Points, in no order, along strands that fork and pass close to each other.
In the rows, zero is written as 100.
Two points are linked if the straight distance between their rows is under 85.4. Some points are linked to none.
sene: [107 115  79  78 122 109 103 112 107 110 143 114 123  92 117  95  97 103
  94  69 111  83  87 118  85 111 114  85 106 118 124]
nur: [ 92 103 117 108  93 106 121 101 121 121 110 109 113 141  98 117  88 125
  96 122 105 112  92 104  95 124 134  89  89  87 109]
Ziv: [ 93  94 109  92  99  81 123 127 127 114  97 121 106 113 120 114  80 104
  89 131 108 119  78  96  94 124 132  99 121  90  90]
zolal: [114  81  74  92  85  92 101 107  92 116  62  98  86  81  96 110 101  65
  94  92 109  74  85  87 110 126  81  79 150 100  96]
Pev: [108 115 125  97  90 110  95  84  94 127 132 133 116 130 106 132  92 103
 110 106 127  89  98 126  85  97 107  69  78 109 109]
vep: [ 94 109  62  80 106 111 132 120 107 102 107 134 116 104 110  82 102  94
  79 114  99 122  81 116  91 105 117 121 102 112  94]
Kig: [ 81  66 102 102  81 100  98 108 113 100  64 112  91 125  91 129  87 101
  85 106  96 146  74 110 100 136 107 107 113  76  99]
lam: [ 88 114 112 113  96  94  89  96 113  52  88  56  86  78  89  74 116 121
  77  88  64 107 114  91 112 100  87 116  83 116  94]
bepo: [ 84 107 120 103 105  99  70  91  90  69  77  77  75  80  84  82 108 117
  90  80  85 107 121 110 102  63  91 107  77  90 112]
deket: [127 103 107 107  80 105  94  75  77  94  88 106  66  97  86 115  99 101
 118  98  97 105 116 101 120 101  85  93  77  91  70]
mava: [132  55  99 100 101  98  83 111 120  62  63  96  74  91 115  75 111 126
 116 118 105 124  86  68 108 127  84 119 115  93  74]
kidil: [ 69 105 134  95 108  90  76  79  91 131 142 101 113 164  84 101  75 117
  97  67  80 110 107 126  97  74 113 100  64  77 120]
dip: [ 98  66 110 115  92 123  86 124 107  79  88  77  98  58  93  99 122 105
 117 121 116  93 114  80  92  82  85 121 116 123  98]
Galel: [104 106 121 129  90  94 113  91 115 106  97  83 106 135  90 112  94 127
 110 120  84 112 107  94 102 132 113  91  74  92  86]
nofef: [ 94  98  62  97 102 100 125 116 105  92  81 115 106  97 112  75 105  80
 104 121 103 109  81  92  89  90 104 137 103 112  88]
parug: [143 123  96 104  81 102 104  93 112  90 113  92  89  87 101  86 104 111
 115  92 109  84 105  79 106 133  77  78 105 114  74]
Fituz: [105 105 130  98  88  91 111  92 105 121 119 137 117 149 118 132  82 121
  94 125 112 105  74 115  92 118 116  74  82  86  95]
zur: [130  85  72  85  91  99  87  78  62 121  87 131  93  79 114 116  72  49
 103  98 120  81  97  98 121  71 100  73 149  78 111]
Mafud: [ 97  91  89 109 103 110 111  98  80 122  90  96  88  84  92  90 119 113
 106  92 111  70 116  95 104  97  96 120  95 113 109]
notos: [ 82  93  68  89  96 104 109 123  96 133 114 134 101  96 103 123  83  42
  95 106 113  99  98  95  96  81 121  91 127 106 103]
Lumud: [ 90 113  84 108 113 123 109 120  96  77 123  84 116  71 108  72 121 107
  97  96 103  94 101 108  97  79  97 107  90 141 110]
mego: [ 92  80  74  96 109 100 109 124 123  91  76  86  94  76 111  79  98  73
 102 105 102 103  92  81  97 102 118 111 126 106  94]
Goga: [ 80  98 103  77 113 107  78 112 107  96 134 111  99 119 101  91  78 106
 105  61  91 116  89 116  85  66 126 112  87 104 112]
Puza: [114  72 112 104  96  88  93 109 119  75  80  87  89  98 112  83  95 143
 106 105 106 115  87  87  98 128  90  96 106 103  90]
Vemek: [ 84 144  92 106 132 116 113 115 123 112 143 101 140 120  99  82 109 110
  89 105  81 113  87 125  86 115 116  84  58 119 111]
Sedun: [ 75 107 109  95 108  75  87  94  65 110 106  97 113 138  86 103  81 100
 109  78  84 108 113 122  85  68  95 116  71  83 105]
fivi: [100  91 113 100 102 120  79 118 116  82 105  92  90  84  93  93 100 120
  74  80 101 118  94 110 105 103 121  68  86 107 116]
fuli: [ 76  73 113  97 104 109  97 107 136  80  84 105 102 126  99 104  98  97
  96 124  86 129  96 104  85  69 115 129  95  87 114]
led: [114  71  72  93  97 109 102  97  84 128  86 116 112  69 115 113  83  51
 109 112 121  81 107  90 115  65  96 112 160  91 117]
Pagav: [134 112 108 109  85 110  97 104 125  77 104  81  87  97 108  75 109 140
 110 105  96 105  95  89 111 138  97  96  95 113  78]
mul: [117 118  66  98  95 124 133  92 116 117 125 108 122  71 114  95  98  75
  86 108 113  70 109 114 102  80 110  86 130 104 117]
fod: [128  98 102 104  97  71 120  77  73 126  97 118  96 118 125 113  90 103
 130 114 110  86  93  79 116 112  93  94  99  79  68]
Filop: [114 123  78  82 102  82 134 111  99 111 102 133 115 109 121 101  71  91
  89 110 101 109  83 107  99 111 118  88 117  85  89]
Dabud: [106  62  69  75  90 115 115 104 101  91  59 119  93  80 108  94 100  74
  69 125 127 110  70 105  82 106  90 101 140 108  94]
guta: [ 97 132 102 108 111  96 126  82 113  91 119  73 115 135  87  85 114 138
  75  91  82 106 104 130  90 137  94  92  61 104  92]
Pup: [115 134  75 102 122 134 107  95 114 128 152 102 128  67 106  97 107  89
  80  86 110  74 105 116 107 106 117  79 103 126 134]
Taz: [ 73  83  95  92 110 105  85 129 113 102  99  87 105  72  97 107 106  66
  81 103 124  83 114 105  92  61 121  87 128  95 116]
zil: [ 91  80 101 111 109 114  94 111  86  50  73  93 105  92 110  79 122 117
 116 128  99 122  94  87 106  80  99 148  86 108 110]
gupi: [121 113 107 112 105  74 129  77 100 112  84  96  97 129 112 102  99 117
 110 122  95 100 105  96 109 138  97  87  87  64  71]
Pido: [ 88 121 118 111 101  81  82  84  96 105 118  58  95  86  88  88  97 107
 109  69 100  77 112  89  85  96  78  88  76 110  98]
Sofep: [ 90  66 103  80  87 105 103 108  92 103  47 139  84 103  86 114 101  87
  67 114 110 123  81 112  81 105  97 102 125  82 106]
bovi: [140  87  77  92  79  85 113  81  86 118  85 134  88  96 132 117  83  88
 122 110 121  84  81  73 119 133  92  93 122  94  77]
luzor: [105 122 123 124  82 114 107  95 125  95 113  67 105 108  92  90 117 136
  98 104  97 111 103 103 100 127 102 101  76 117  96]
nal: [116  99 118  98  81  83  75  71 104  95  67  89  56 113  83 115  87  98
 119  84  86 111 105  83 109 110  67  91  92  82  82]
tetik: [ 91 133  98 101 103 107  99 102 104 143 143 136 109 135  97 126  96  84
  96  87 108  85 101 121  88 106 117  75  78 110 108]
Pilu: [129  91  76  94  85  85  96  78  82 118  92 111  85  78 108 113  85  78
 112  81 117  55  92  79 116 111  84  76 118 116  89]
mogi: [109  92 101 102  67  91 116 105  97  87  66 111  87 118  98 122  91 113
 103 125  87 128  76 103  94 146  84 113 111  88  72]
mano: [ 94 100  93  72 111  87  83 119  92 111 131 125 103 117 104 101  78  99
  93  59 106 100  86 117  95  94 127  93 105  98 111]
vato: [ 97 131 117  92 126  81  82  73  75 134 149  96 106 133  95 106  97 103
  94  60  98  63 113 111 111 104 108  83  70  88 112]
pokan: [104 121 115  75 100  76  69  72  76 119 145 124  84 110 103 120  87  91
 102  54 114  58 104 111 122 101 108  81  95  99 108]
Zoke: [105 136  97 103 113 100 115  86  68 112 135 100 116 143  83 113 107 125
  90  86  75 108 108 130 110 126 101  95  64  96  92]
Vup: [115  83 112 102  95  93 108  93  77  89  58 112  87 111 101 108  96 122
 124 131  85 143  91  94 121 119  75 136  99  77  78]
babo: [105  78 108 116 100 106 113  99  89  73  76 104  94 105 108  95 118 127
 127 137  96 126 108  84 118  98  88 153  94  95  90]
Zar: [ 57  79 106  94 111 112  88 122 140  89  91 111 109 103  92 107 114  80
  83 115 101 110 104 112  78  61 122 103 108  96 118]
vudo: [ 94  89 102 100  86  83  92 107  99  87  65  91  74  67  91 112 126  99
 113  82  97  79 116  97 114 102  73 118 136  80  96]
beto: [108  79  72  96  97  90  86 102  93 115  54  84  74  64  92 105 111  71
 122  96  97  80 105  68 119 106  59 115 134  95  88]
lisu: [ 83  92  96  89  88 107 101 135 106 113  99 122 114  88  93 116  99  64
  71 106 117 100  92 116  85  88 103  60 125 107 105]
pidi: [108  52 112  96 120 100  86 114 117  73  77 107  80  90 110 116  93  94
 128 127 111 143  83  62 104 106  98 123 122  92  81]
gagov: [ 66 132  97 112 136 132 103 116 111  98 148 106 134 115 101  90 126 114
  96 101  79 103 100 131  97  78 115 121  57 126 135]
momiz: [ 71 100 114 115  98  82  90 105  61 125 100  95 102 125  85 117  78  86
 117  98  86 118 109  98  97  87  96 116  84  98  94]
rapar: [ 86 102 132 102 104 115  75  98 113  93 116  89  93 117  94 100  96 135
  68  73  84 109  93 114  93 112 119  75  68 100 131]
poki: [ 82  79  90 115 104 106  91  95  86  67  74  74  98  66 105  68 129  98
 107 125  97  89 115  77 101  71  92 144  98 119 110]
zeg: [ 97  54  70 107 106 118  98 114  91 108  75  99  88  52 103 115 110  61
 112 124 127  98 110  74 107  74 105 121 143  86 104]
gisid: [111 116  91  72 116  73 105 102  84 117 113 139 109 121 122  98  80  97
 101  84 101 105  92 112 112  98 133  89 108  80 104]
Zurir: [ 96  64 123  94 108  96  84  99 118  81  86 117  90 112  91 119  83  98
 121 109 107 128 100  91  96  87 110 133 109  88  98]
Zik: [ 76 127 118 117  86 121  94 100 126  40 106  65 100  82  89  81 142 112
  76 104  68 106 106 104 104  78  91 107  86 141 105]
nilal: [143 105  80  99  86  81 117  89  95  90  75  96  90  99 116  73 105 108
 123 117 102  89 104  84 106 125  56  98 113  95  56]
ginup: [119 143  92  96 123 112 128  90 122  85 132  90 130 121 101  69 109 127
  72 112  91 115  90 116  86 137  98  85  66 114  98]
robi: [ 70 116 101 118 109 123 101 113 108  66 124  85 121  95 104  82 132 112
 100 109  79 111 101 105 102  82 104 126  72 137 113]
som: [ 81  84 103 105  91  98  84 112 110  93  82  65  73  62  84 118 122  96
 105  68 102  79 113  89 109 105  96  89 125  95 104]
tiv: [101 104 104 101  98  80 118  90 103  72  52  77 109 121 101  73 112 111
  86 124  74 120  94 105  82 104  89 119  84  91  88]
reser: [ 80 135 116 111 116  88  96  92  70 132 136  74 114  98  93 104  83  98
 104  73  96  71 109 102  94  87  93  73  76 105 111]
Badeg: [102  43  86  97 118 118  78 123 109  81  70 102  80  64  92 110 112  66
 122 124 126 118 105  52 109  94 100 115 136  88  83]
Zozod: [ 90 116 128  90 101  78  88  98 102  88 108 103  98 113  97 119  91 120
  98  68  72 104 105 115 115 114 112  91 109  69 101]
Fup: [ 87 103 134 111 105 101  85  78 105 121 129  86 112 146  82 113  80 145
  87  74  73 109 104 122 107  98 129  89  64  72 127]
pefo: [ 87  97  89  99  97  88  99 103  71 141 108 121  98 115  92 127  84  63
 121 101 102  94 107  95  98  81 114 110 106  99 104]
kun: [ 83  88 115  97 104 102  68 114  79 111 117 100  89  70 103 107  89 100
 106  75 112  99 122  89 116  75 129  96  93  88 110]
Kuz: [103 138 119 112 108  98 100  94 101  97 127  55 110  66  97  71 116 111
  89  72  97  63 127  92  89  94  67  86  91 118 119]
gires: [108 142  77 111 109  98 139  98  54 134 126 102 129 126  90  95 104 100
  98 106  93  87 102 110 106 119  96  84  80 107  94]
Rura: [118  95  98 102  93 100 119  88  90 103  71 113  97  85  95 104 101  70
 111 131 109  90 117  95  92  86  82 109 116  81 102]
Ren: [112 115  94  78  90  83  91  74  81 118 118 114  91  90 103 106  84  76
 105  60 115  56 108 102 108  88 105  83 109  98  98]
fime: [119 120  94 114  89 112 128 109 121 110 115  91 124  95 116  71 103 100
  94 135 113  95  97  99  74 115  94  79  98 129  92]
Gep: [105 101 128 114  83  75  84  68 109  89  90  66  91 111  79  96  87 116
 108  76  77  93 107  97  87  94  65  86  72  98  87]
mur: [ 92  87  97 107  97 130  90 123  98  73 115  81 111  56 103  81 125  96
  95  98 120  97 109  90  90  67  98 102 120 139 110]
vib: [127 118  66 101  92 117 129  77 115 104 100  90 104  69 100  72 105  76
  78 109 109  70 113 108  94  86  84  94 117 122 108]
gizul: [ 85  85 136 112  94  97  65  92 103  66  66  71  82  84  76 110 115 100
 110  98  83 112 112  94  92  74  73 121  98  89 109]

A fork is a point with three links. Follow the links from the first point to the second and name the forks in between, in order.
Ziv, Vup | nur Galel luzor guta robi
momiz, ginup | pidi Pagav luzor guta
Zoke, babo | guta robi
Vup, Fituz | robi guta luzor Galel nur

Follow the links from the first point to the second, and from the first to the third. Name the last point that the two ways share.
Sedun, zeg, nur | pidi
Pup, mego, deket | Filop
mur, tetik, pokan | Galel
Badeg, vato, gires | luzor
fod, gagov, fuli | luzor
mogi, fuli, gires | guta

Name the points in between on the shortest way along the links from the first point to the second, in order.
Kig, Galel | mogi Vup babo zil poki dip mur Lumud robi gagov Vemek ginup guta luzor
vato, fuli | pokan Ren Pilu bovi fod gupi Galel luzor Pagav Puza mava pidi Zurir
nofef, gizul | vep Filop Ziv nur Galel luzor guta ginup Vemek gagov robi Zik lam bepo
fivi, Zoke | rapar Fup kidil Sedun momiz pefo notos lisu Taz Zar fuli Zurir pidi mava Puza Pagav luzor guta
fuli, zur | Zurir pidi Badeg zeg led
